Each scene shows the same named points in several views. A view is turned or mirrored, and shifted as a whole, has a little noise and may leave points out.
In the rows, 128 means zero.

Scene 1
View 1
k_612: [112 135 156 159 125 138 119 124 145 129 104 141  99 112 109 132 162 116
 126 164  95 112]
k_635: [141 143 133 137 149 131 137 152 146  98 116 112 122 147 137 144 122 146
 135 140 103 124]
k_990: [134 143 121 124 157 123 133 155 148 101 109 106 129 154 135 144 118 154
 131 134  94 122]
k_988: [119 115 126 115 169 132 134 157 200  97  89  83 146 143 135 161 111 148
 125 118  65 124]
k_855: [139 154 156 165 115 143 131 127 120 119 122 150  94 127 121 124 157 121
 128 172 116 116]
k_183: [131 137 139 146 149 128 132 151 154  99 118 117 117 130 127 148 126 144
 145 141 105 120]
k_551: [157 168 135 144 113 146 139 128 103 121 113 142 107 163 137 111 151 127
 103 171 106 120]
k_491: [130 146 132 133 138 132 129 136 139 118 102 124 117 147 127 132 140 135
 116 151  90 116]
k_270: [164 172 120 130 130 134 141 141 100 109 119 129 115 175 143 118 132 145
 113 156 108 124]
k_935: [159 139 126 118 147 149 157 152 164  89 100  96 142 175 157 141 111 144
 109 134  79 137]
k_468: [116 120 141 131 148 143 131 140 187 110  87 106 130 133 128 148 134 129
 117 138  68 121]
k_262: [154 128 131 123 154 149 157 159 179  82 107  93 142 161 155 151 104 146
 121 128  86 135]
k_593: [138 156 116 125 155 116 127 153 126 108 115 112 122 158 133 137 122 158
 133 138 102 117]
k_621: [119 150 116 117 146 120 114 136 131 130  92 116 121 154 121 128 142 144
 110 148  77 110]
k_966: [139 152 147 160 129 132 131 140 123 110 126 140 100 130 122 134 143 135
 143 160 121 119]
k_595: [140 182 120 144 127 111 114 136  72 130 126 148  94 150 117 112 151 148
 133 169 126 107]
k_549: [152 152 160 173 119 146 144 137 124 101 137 147  95 127 128 134 143 127
 143 165 131 124]
k_45: [149 180 117 138 130 115 122 139  77 125 126 141 101 163 128 113 143 150
 127 164 120 111]
k_114: [149 155 104 107 161 121 137 159 134 101 106  97 137 181 147 134 109 164
 117 131  89 125]
View 2
k_990: [120 116 135 125 164 152 133 110 147 146 132 139  95 137  97 126 126 115
 141 148 136 119]
k_988: [ 94  94  99 135 175 160 137 100 148 157 144 124  63 134  97 115 147 102
 141 162 151  84]
k_595: [169 157 191 101 138 131 123 133 133 113 120 156 148 139 123 133  95 126
 141 150 105 160]
k_114: [126 106 128 112 162 160 130 132 168 140 132 145  72 157 103 120 130 102
 126 140 136 153]
k_621: [138 126 144 117 151 145 121 133 140 117 135 133 100 141 131 110 124 102
 141 174 123 117]
k_635: [121 121 140 128 164 147 134 110 148 144 128 145 101 134  88 133 122 120
 146 141 134 125]
k_270: [145 138 162 124 157 146 120 148 165 112 117 160 109 150  97 133 111 111
 145 137 117 168]
k_855: [137 162 180 146 157 123 123 123 129 109 115 150 147 117  94 142 105 128
 173 154 112 116]
k_491: [129 135 149 133 160 142 124 128 141 118 128 142 109 132 108 123 121 112
 153 162 124 115]
k_468: [101 116 120 149 170 148 129 111 140 130 136 126  88 123 102 116 139 106
 159 175 137  77]
k_966: [136 148 174 131 157 131 131 111 129 128 120 151 141 122  92 144 105 131
 160 145 120 122]
k_935: [105 109 115 148 179 161 125 134 175 131 124 145  67 146  76 126 135 100
 148 142 139 134]
k_262: [ 95 104 111 148 181 161 132 116 168 147 126 142  67 138  69 130 135 106
 147 134 146 123]
k_549: [129 158 178 147 162 126 131 112 134 127 111 158 148 115  72 155 101 137
 171 135 118 126]
k_593: [135 120 145 110 154 150 132 117 148 144 131 143 100 144 107 126 119 116
 132 143 131 141]
k_45: [162 150 183 105 143 136 123 140 144 114 119 158 134 145 117 134 100 119
 140 144 110 167]
k_183: [119 125 143 129 163 141 134 104 136 143 131 137 110 125  94 130 123 121
 151 152 133 107]
k_612: [130 153 165 146 157 126 124 116 115 110 126 133 140 112 112 128 113 122
 173 178 116  82]
View 3
k_635: [125  99 141 128 131 126 103 137 116 120 142 130 130  98 147 113 132 104
 131 118  93 153]
k_595: [150  54  99 126 133 118  88 137 125 119 160 171 133 136 143 108 140  96
 131 153 138 119]
k_270: [136  71 125 117 107 132 117 142 111 139 166 150 151 113 151  88 150  92
 134 151 111 133]
k_45: [150  55 105 121 125 125  98 140 118 126 166 166 141 129 146  99 147  91
 130 160 133 121]
k_966: [125  88 106 136 122 103 105 125 135 118 149 158 124 123 141 121 122 100
 135 118 125 140]
k_183: [122 104 135 136 139 115  97 130 125 113 135 133 120 102 142 124 123 108
 133 111  99 154]
k_935: [115 116 166 123 114 141 127 139 101 142 149 106 149  76 151  93 145 106
 132 126  62 155]
k_621: [135  98 135 146 150 132  92 127 109 132 158 122 140 102 129 121 138 114
 122 165  96 113]
k_990: [125 104 147 132 141 132  97 136 114 124 141 122 129  93 144 116 132 110
 130 127  85 149]
k_988: [112 140 178 143 157 137  96 131 104 124 129  85 126  68 135 129 128 124
 125 117  51 155]
k_551: [128  83 105 133  98 113 128 125 123 145 176 156 151 123 139  97 140  98
 132 154 121 117]
k_855: [121  96  92 145 108  91 118 115 138 127 162 160 133 132 131 120 118 102
 134 126 132 126]
k_114: [136  86 162 115 137 156 100 153  97 131 148 117 143  85 153  95 154 102
 129 147  75 147]
k_612: [116 117 102 163 132  89 107 103 137 127 155 140 124 121 118 139 110 116
 129 132 119 116]
k_468: [108 141 150 157 143 117 110 116 117 132 142 100 130  84 125 133 119 123
 124 125  74 136]
k_262: [109 120 171 123 120 138 122 141 105 132 138 104 137  74 154 102 136 107
 132 108  62 168]
k_549: [118  90  99 132 101  92 121 125 141 119 149 167 125 127 146 115 118  96
 140 102 130 150]
View 4
k_612: [143 104 141 153 163 127 103  89 148 119 166 171 103 121 122 100 148 117
 106 124 131 122]
k_45: [125 108 158 122 153 135 121 143 137 120 127 185 160 103  97  91 114 122
 133 158  92 149]
k_114: [123 120 164 155  84 131 140 129 121 126  95 147 120 127  95 103 115 158
 166 154 126 161]
k_551: [139  95 151 134 145 120 119 117 158 126 126 203 149 102 125 114 114 119
 138 138 113 151]
k_855: [149 106 142 124 166 119 104 101 143 121 154 185 131  99 127 109 138 106
 121 134 121 127]
k_988: [136 127 155 185  73 127 131  88 115 125 118 113  65 146 106 108 143 165
 153 133 163 140]
k_595: [125 106 155 119 171 136 115 143 137 117 142 186 162 102  94  84 121 114
 121 157  88 142]
k_593: [126 123 159 143 114 133 128 126 116 122 119 145 122 120  94  95 126 144
 149 153 119 146]
k_990: [135 124 154 154 106 128 124 107 117 124 122 140 104 123 104 104 134 144
 147 144 136 140]
k_491: [135 106 152 156 128 127 120 107 141 122 133 166 113 124 113 104 129 135
 133 135 129 140]
k_468: [139 114 147 180 106 125 122  81 137 123 137 142  75 140 120 110 144 148
 136 123 158 136]
k_183: [142 125 148 139 121 125 115 101 110 121 137 136 104 114 109 103 146 132
 141 142 135 129]
k_635: [140 124 151 141 111 125 123 107 116 123 121 143 110 114 110 107 134 139
 151 145 134 139]
k_935: [141 121 157 156  68 113 139 101 124 133  88 146 105 121 122 128 121 157
 178 138 153 159]
k_262: [146 127 153 152  72 113 133  93 116 129  98 134  96 120 122 126 130 152
 175 136 155 149]
k_549: [158 117 140 102 158 113 103 100 122 121 144 173 132  85 131 118 142 102
 137 140 124 122]
View 5
k_988: [141 146 144 120  74 130 136 144 170 138  81 138 165 120  79 129 113 165
 124 114  85 115]
k_966: [113 135 142 122 129 128 137 145 128 147 134 162 104 149 170 160 111 125
 134 103 129 129]
k_551: [110 146 113  98 147 146 148 134 142 132 151 132  75 166 153 166 126 141
 142 103 125 147]
k_114: [120 138 128 125 134 134 165 139 169  94  94 124 117 132  88 132 121 142
 148 100 105 125]
k_855: [111 140 132 109 134 136 134 143 126 152 147 154  91 158 176 168 115 128
 135 104 129 139]
k_635: [126 137 141 127 119 128 143 144 149 129 108 153 121 134 121 141 115 140
 139  99 106 123]
k_990: [125 137 139 124 111 130 145 145 154 128 102 143 132 133 114 140 114 144
 135 105 106 123]
k_935: [139 155 127 113 116 144 144 136 164 124 102 140 110 129  73 138 131 162
 146  89  81 131]
k_270: [110 140 120 114 158 141 160 137 150 107 131 133  80 151 132 153 124 134
 150  93 121 137]
k_45: [ 94 129 123 119 164 133 165 140 144 103 137 129  85 158 168 156 115 116
 146 106 143 133]
k_183: [123 136 147 128 110 123 135 147 142 143 110 161 131 131 136 143 110 136
 133 104 113 121]
k_612: [115 141 135  99  94 131 125 143 136 169 142 139 126 163 178 167 108 144
 117 129 129 137]
k_549: [120 139 143 121 138 131 127 147 116 160 144 179  87 148 174 165 116 126
 138  91 123 132]
k_491: [116 141 128 107 113 135 143 140 152 136 124 130 118 151 136 154 116 146
 130 115 118 133]
k_593: [113 132 134 129 131 130 158 144 155 108 105 136 122 136 123 138 114 132
 142 106 119 123]
k_468: [133 149 133 100  70 135 125 142 160 161 110 128 152 143 115 150 114 167
 116 128  97 130]
k_621: [108 137 122 107 112 134 154 138 168 118 115 108 130 155 133 148 111 146
 128 130 125 132]

In a view up to two points have been moved. Name them for each view, in the order of its rows, or write -.
view 1 -> k_990
view 2 -> k_183
view 3 -> k_595
view 4 -> k_935
view 5 -> k_855, k_468
